Points, in no order, along strands that fork and pass close to each other.
Points whose rows are less than 55.6 apart are linked; no others are. Some points are linked to none.
J543: [-17  -6  11 -16  -9   9  -9   0  -5  21  -4   8  23   4  13 -12  -6 -12
 -15  -3 -17  -7  -6  -3  11  -7  -2   2]
J62: [-21   9 -11  13 -32   9  12 -10  -8 -14  29  -8  14   8 -15  16 -12   4
 -19 -16  -2   9   4  -1  -2 -32  -6  -2]
J400: [ 32  -3   3  -5  24  -6 -19  -1  15  16 -18   7   5 -11   3  10  -2  -4
  -6  12  -6   4   5   7  15  16   2  -4]
J947: [-20   3 -11   5   0  -3  11  -5   3 -22   6  -1  -5 -12  -6  -9 -20  -4
 -18  12  14   7   3  12  14  -6  -2  -7]
J70: [  2 -18   6  -3  -4  17  -6  14   1  26   1  10  15  12   3   0   5  -6
  -1   3 -29  -7  -5 -14  21 -10 -15  -8]
J881: [ 11   4   2  -9  35   8  -3  11  14  -8  -8  11 -11  12  18  -6  21   9
   9   5   9  -6   0  12  -5   0   5  11]
J41: [-21  -9  -1  -9 -20  -4  27   7  -4 -15   9  -4   4 -14  -6   2  -8  13
   6   7  17   9 -11 -10   2 -11   2   4]
J800: [ 22  21   6   7   8   9  -2 -17   7  20  -3   6  -2 -16  10   2  14  -1
 -20 -15 -20   0   9  10 -10  -3  -3   2]
J768: [-13   1  17  -7   0   4   6 -11  -8  13 -17 -21 -13 -12  14   1  10  -5
   2   2  10   2   1  30 -11   2  12  -6]
J853: [  6   1  16  -3  -3  -9 -12 -20   5  -1   2  -7  19 -11   9 -29 -18  -1
 -12 -11  -5  -9   3   1   5  11   8   7]
J622: [-14 -16  -8   9   4   4  20  12   8 -14  -6  11  -8 -28  -1   9   9   6
  27  13  25  11   6 -20  11  11  15  -9]
J899: [ -6  12   9   7 -18  -7  -8   3   3   7   5 -13   8  19  -9   4 -17   1
   2  12 -16  -5   2  -5  12 -10  -7   2]
J835: [ -9  -1 -20  -9  -3  -7  -2  15 -14 -24   8   9 -18  -6   9 -10  -7   4
  21  10   1  -3  18 -17 -12  12  10   1]
J809: [ 25 -13 -11   6   9   1 -13  13  -1  16  -6  13  -1  -7  -2  -3   7 -14
 -13   4 -21   0   2   7  18  13 -18 -11]
J732: [-22  -1  -7  -1 -19  -9  16   8   0  -7  10 -17  -3  -9   1 -15 -21   4
   6  26   7  -8  -7   4   9 -11  -2 -11]
J131: [ 17  11  -2 -11  16  -3 -26 -18  -4   6 -14   4  -3   1  10  12   1 -17
 -13 -11   0  11   7   6 -23  14   6   4]
J969: [ 16   3 -14  23   5  -6 -21 -16   3 -12  13  -6  -1  -5 -11  -6 -14 -14
 -19  -5  -9   2   7   0  16  18 -13  -5]
J593: [ -4   7 -14  15  -6 -17  15  -3  12 -25   5  -5  -7   4 -10   1  -8  14
  -1  -6  17   3   1 -19  13   9   9  17]
J483: [ 11 -17 -13   1   4   1   2   5 -15  14  -8  -8  -8   3   5  -4  19 -11
  -3  -4 -15   1 -14   4  12  -2 -25 -20]
J324: [ 24   1 -10   9   6   1  -1  -8   1   1   3 -16  -6   5  10 -21  11   3
   3 -23  -6   0   0  -1   1  10  -2  -6]
J161: [ 22  -6  -9 -11  37  -6 -19   0  -8  10  -4  -3 -26 -15  -7   7  -3  -7
   8  15  10  -6   1  33   7   6   6 -15]
J619: [ 25 -15  25   5   6   7 -27  -4  -8  17  -7   4  -9 -15  -8  18   4 -12
 -24   4 -10 -18   7  41   1  -2   2 -10]
J152: [  0  -4  19   7   0   0   8 -15  12  -6 -10  -5  14  20 -16   4  20   0
   7 -34  14  -5 -15 -16  -8   2  -2   8]
J981: [-10 -17  15   6 -16   5  36   5  -5 -14   7  -2  -2 -14 -26  -5  -6   6
  17 -16  14   8  -5  -5  -5  -8   9  -4]
J104: [ 15 -12 -22  -5  -3   9  -5   5   7  10   7 -12  -3  -5  27 -17  19  -7
  15 -13   0 -14  -2 -15  -2  -3  -9 -15]
J978: [  3   8  17 -14  -6   4  18  18   3   6  -3  23  -3   5  -9  19  12  20
  26   0 -11  -4  25  11 -23   2  15  -2]
J211: [ 25  -4   0   7  26 -15 -28   6  10  17 -10 -12 -11  -9  -2   2  -7  -6
  11  21   2  -5   7  12   1  22   3  -6]
J146: [ -4 -11   7   2  13  -1  -3   5   8  -9  -8   7  13 -13   4 -15  -3  -1
   8  13  13  -1  -1 -11  16   7   4  -2]
J40: [  9  13  16  12  -9 -10  10  -9  16  21 -10 -13   2  10  -9   6   5   2
   5 -12  -5  14   2  -9  -7   7   6  10]
J560: [ -9  -2  -2 -13 -19   6  16  16  -4  -5  19   5   5  -6   7   1   7  11
  30 -11  -3 -16  19  -4 -24 -16   3  -3]
J723: [-25  18  -4  -4  -9   1 -18  -6  -6   4   5 -12  16  21   3   6 -15 -10
 -15  22 -18 -14  -1   5   9 -15 -14  -7]
J185: [-16  10  26  -7  -5  -7   8  -5  11 -19  -1  -5   4  12  -9 -10  -9  25
  -1  -6  21 -11   0   1  -7  -3  19  21]
J78: [-11  -5   6  -2  19   4   8  -2  -3 -10   2  -2  -3 -13  -1  11   3  -3
  15  10  18   9   9 -15   0  -3  11  -9]
J590: [  0   6   8   1   1 -10   1  -2  18 -18   2   2   7   8   4 -14  -5  16
   6  16  19  -7  -6 -18  12   5  10  14]
J736: [-13 -16  -4   7   2   3   6 -21   0 -17  -4 -24  15 -10  -4   0  18  -9
 -13 -17  18   9 -29  -1   4   3  -8  -3]
J666: [ -3   9 -13 -25  -2   7   6  17  -7  -4   4  16  -2   5  23 -12  -4  -1
  23   1  -2  -6  16  -4 -17  -7   5   3]
J239: [ -3  -4   5 -17 -22  -9  -5   6 -17  25  -6   5   3   5 -14 -17 -12  -1
 -22 -23 -11   6   3  -5  -7   0  10  11]
J915: [ -8  -6  -5  -8  13   5 -15  -1  -6 -18  -3  10   6  14   7 -12   5 -12
  -1   5   4  -8 -13  -2  12   1  -9   8]
J217: [ 13  25 -17  10   3  -3   1   7   9  13  -1  13  -6  23  12  -1   7   7
  -1   8 -10   7   3 -16  -2  11 -10   9]
J788: [  3 -20 -27  -7   0 -11  -5  13 -15 -10  -4  13 -28 -14   2   2   4  -8
  20   4   9   8  12 -23  -3  29  15  -8]
J759: [  1  -8  -2   2  22  19   0  -3 -14 -16   2   6  -8 -15  11   1   3 -13
   1   3   2 -10   2  26   4  -2  -5 -22]
J298: [-18  14  15  13 -33   8  11  -2   2  -5  26 -26  10  -2  -7   8  -8   8
   4  -3  -6  -3  10   7  -5 -28   1  -4]
J842: [  9  17  -8  13   0 -10   8   9  -1  -4  16  14   1  14 -19 -10 -17  11
 -27  13 -19   6   3   9  11   1  -5  11]
J95: [ -3  25 -20  16 -10   3  -3   9  10   2  15  11   4  39  -4  12   3   8
   1  10 -21   3   7 -22   5  -7 -14   7]
J98: [ -8   8  -5  -6 -11   3   2 -15   3 -14   9 -16  15 -14   8 -19 -35  -5
 -25  -5   3  -2  -7   0  14  -1  -1  -1]
J721: [ 16   1  -3   5  -8 -16   1  -4  -4  -2   3  10  -5   4 -17 -13 -29   7
 -16  -3  -5   8   6   7   2  15  -1  14]
J767: [  2   0  14 -12   3   1 -22  -9  -9   6 -18  13   8 -16   3  10  -5 -13
 -18   1   7   7  -2  10 -12   6   5   0]
J928: [ -5 -18   3   7   0   4   0 -15  11 -10 -15 -10  12  11  -8  11  32 -16
  -5 -25  14  11 -34 -19  -4   0  -8   4]
J557: [  0 -15   9 -14  31  18 -13  10  -8   0   0  31  -9 -20   7  14   6 -15
   7   6   1  -1   3  13   3  -1   7  -8]
J275: [ 19  31  -7  -5  19  -7   1   2  13   8  -6  24  -3  17  13  -9  15  11
   2   4   0   1  -2   1 -17  11   6  18]
J101: [-13  -1  17   7  11   5   4   2  -2  -1 -14  -8 -10 -15  -1  19   0   7
   6  25   7   9  -3  32  -1  -9   6  -4]
J963: [ 10  11   5  -5  32  -4 -14   0  -4  -4  -3  -7  -9   7   6   1  12  -4
   1   1   0   1   7  21 -16   5  -2   8]
J374: [ -1   6 -22  16 -10  -3 -17  -2  -9 -12  18   4 -10  14 -12  -7 -24  -3
 -23   5 -10  -8   4 -13  24  15 -17  -6]
J693: [ 21  -4  17   8   9  -2 -12 -16   2  -3   6  -2   4   0  -5 -15   0  -4
  -7 -25  -2 -14  -2  -9   0  11   0  12]
J558: [ -3 -25  17   3 -11  14  21   6   2   3   0 -16   0 -19 -11   6  12   3
  28 -11  14  -4  -8   4  -3 -17   0  -8]
J68: [ -2   0  -2 -18 -22   5   1   7 -13  22   0   5  10  -5  15 -26  -9   6
 -12 -14 -18   0   4   6  -7 -12   4  -1]
J939: [  0 -18  -5  -1 -14   8  -8  24  -1  12  -2   4   2   8  -8   4   8  -6
  19   9 -11 -14   0 -26  16  14  -6  -2]
J569: [-15 -17  -2  -1 -16  11   4 -11   1 -17  14 -16  21   5   5  -7  12 -14
  -4 -13   7 -10 -27  -7   0 -22  -6  -1]
J219: [  0   1   8 -21  -7   2  -3   7   3  16 -12   1  -4   5  -1  19  13   3
  27 -12  -3  -5  20  -5 -23   2  12   0]
J108: [ -5 -14  10   3   0   4  27  19   9  -2  -6  29  -2 -13  -2   3  11  20
  27  13   8  13  -1  -9   1   4   7   1]
J942: [-17   4 -11   5  -7  -3  17  -7  -8  -1  -4  -8  -4  11  -3  12  15  -2
   4  -5  -1  19 -13  -6 -15  -6  -1  -1]
J922: [ 12   0  25 -10   1  -7 -20   0  -9  18 -10  18  -1   8  -4   3 -10   5
 -13   0  -7  -7   3  16 -15  -4   9  18]
J996: [  4   8 -11 -24 -16 -23   7   6 -16   6   1  21  -5   5 -16 -17 -21   7
 -21  -5   0  17   4  -7 -16  13  10  15]
J243: [  2  15  -3  -1   5  -7  20  -9   2  14 -16   0  -5  16  -4   2  14  10
   3 -17   3  25  -8  -6 -20   7   9  11]
J650: [  2   3  27   2 -13   2  -8   0  10  17  -9 -16  12   8  -5  12   4   6
   4  -1 -15  -3  12  -9   2  -2  -9   2]
J827: [  1   2   8   2  10   7  11 -11 -10  -4  -9 -23 -17   1   4  -6  22  -1
   6 -20   8  10 -12  32 -22 -13  10  -1]
J305: [  8 -22   2  11   1  12  19   2   6   9   0 -16  -2 -13   5  -4  24  -3
   7  -3  -1 -10 -18   8  12  -7  -8 -15]
J833: [ -4   2   8 -11 -14  -5   5   1  -7  18 -12  26  15  -1 -16  -1 -27  -1
 -30  12 -11  18  -5   1  19  -3  -1   3]
J250: [-12   9 -15  11 -22   1  11  -3  -6  -9  16 -20   3  18  -8  15   1  -5
  -8 -16   1  15  -7 -13  -4 -14 -15  -2]
J655: [  0  19  -9  18  14  -6 -18 -24   5 -21   3 -18   8  12  -4  -4  -2  -9
  -8  -5  -1  -6  -7   0   4   7 -15   2]
J907: [-10 -11 -22  -9  -7   1  -3 -10  -2 -18  12   2  13   1  23 -11   2  -6
  -2   7   9  -9 -23 -20   2 -11  -7   2]
J314: [ 17  -9 -23  -5  23   9  -4  14   9  16  -5   4 -11 -19  25  -6   9   0
   7   1   4  -8   6 -12  15  12  -1 -12]
J630: [ -7  18 -11   5   0   0 -10 -19  11   1  -3 -31  13   6  17  -4  -8  -7
 -15  15  -8  -2 -10   1   6  -8 -22  -2]
J822: [-16   6  -3  -1 -20  -5   6 -11   3  -9   5 -15   2  16 -11  16 -13   8
 -14 -22  14  11   0 -25   7   4   3  10]
J916: [-22   4   7  -1  14  -2  -7 -13  -4 -16   4 -16  -2   6  16   0  -2  -7
   1  11  16  -6 -16  18 -15 -15   4   1]
J170: [ 22  -7  30   2  -3   5 -21  -7  -9  30 -17  18 -11 -13  -4   5   0   3
 -30  11 -15  -1  13  38 -11  -9   3  10]
J4: [ -8  -4  -5  13  29   6   6  -4  -8 -12  -2 -12 -18 -15  -1  18   4 -14
  19  19  13  -5  -3  29   1  -7  -3 -16]
J904: [  2  -8  15  -5  -2  -2  16  28  -3  11 -12  30   0  -6 -17  24  -2  10
  16  12  -6  11  12   8  -5   1   4  -1]
J395: [ 15  -7   3 -14  38   2 -14  16  -1  16  -8  14 -24 -16   2  18   8   0
  10  11  13  10  10  26  -8   8  12  -8]
J359: [ -1  19  -6   2   7   0  20 -13  12  -1   3   9  12  -3  15  -1  -3  10
 -14  12   5  14 -17   4  -2  -2  -3   9]
J129: [-25  21  22   5 -10   4  17  -9  17 -16  14 -13  13  -8   9  17 -18  12
   1  12  11   0   0  10  -9 -29   6   4]
J177: [  9 -13 -17  -4  16 -12 -10  13  -6  11 -17  -8 -17 -10   4  -9   6  -7
  15  -1  13   4   3 -16  11  27   5  -3]
J746: [  2  -6 -15   3 -21  -3  11  11   1 -23  21   9   3   6  -1  -3   2  11
  32 -16  -6 -29  16 -24  -9   0   4  -3]
J871: [-11 -11  -9  14 -26  -2  -1  16  -7  -9  15  -7  -2  10 -14  -1   3   0
  20   2 -10 -18  17 -28   4  -2  -7  -9]
J745: [  2  17 -15  19  -9  -6 -17   3  -1   0  11  19   4  30 -16   9 -14   9
 -25  11 -18   2   4 -11  15   8  -9   6]

Follow the links from the first point to the second, and from the first to the third. Name the last point that the two ways share.
J881; J942; J314 -> J745
J915; J239; J275 -> J745
J129; J904; J996 -> J250
J842; J108; J907 -> J146
J569; J767; J298 -> J250
J152; J899; J978 -> J146

A fork is a point with three links. Follow the links from the first point to the second and name the forks in between, in order.
J177; J655 -> J745
J622; J655 -> J146, J590, J250
J129; J881 -> J250, J745
J619; J915 -> J745, J250, J590, J146
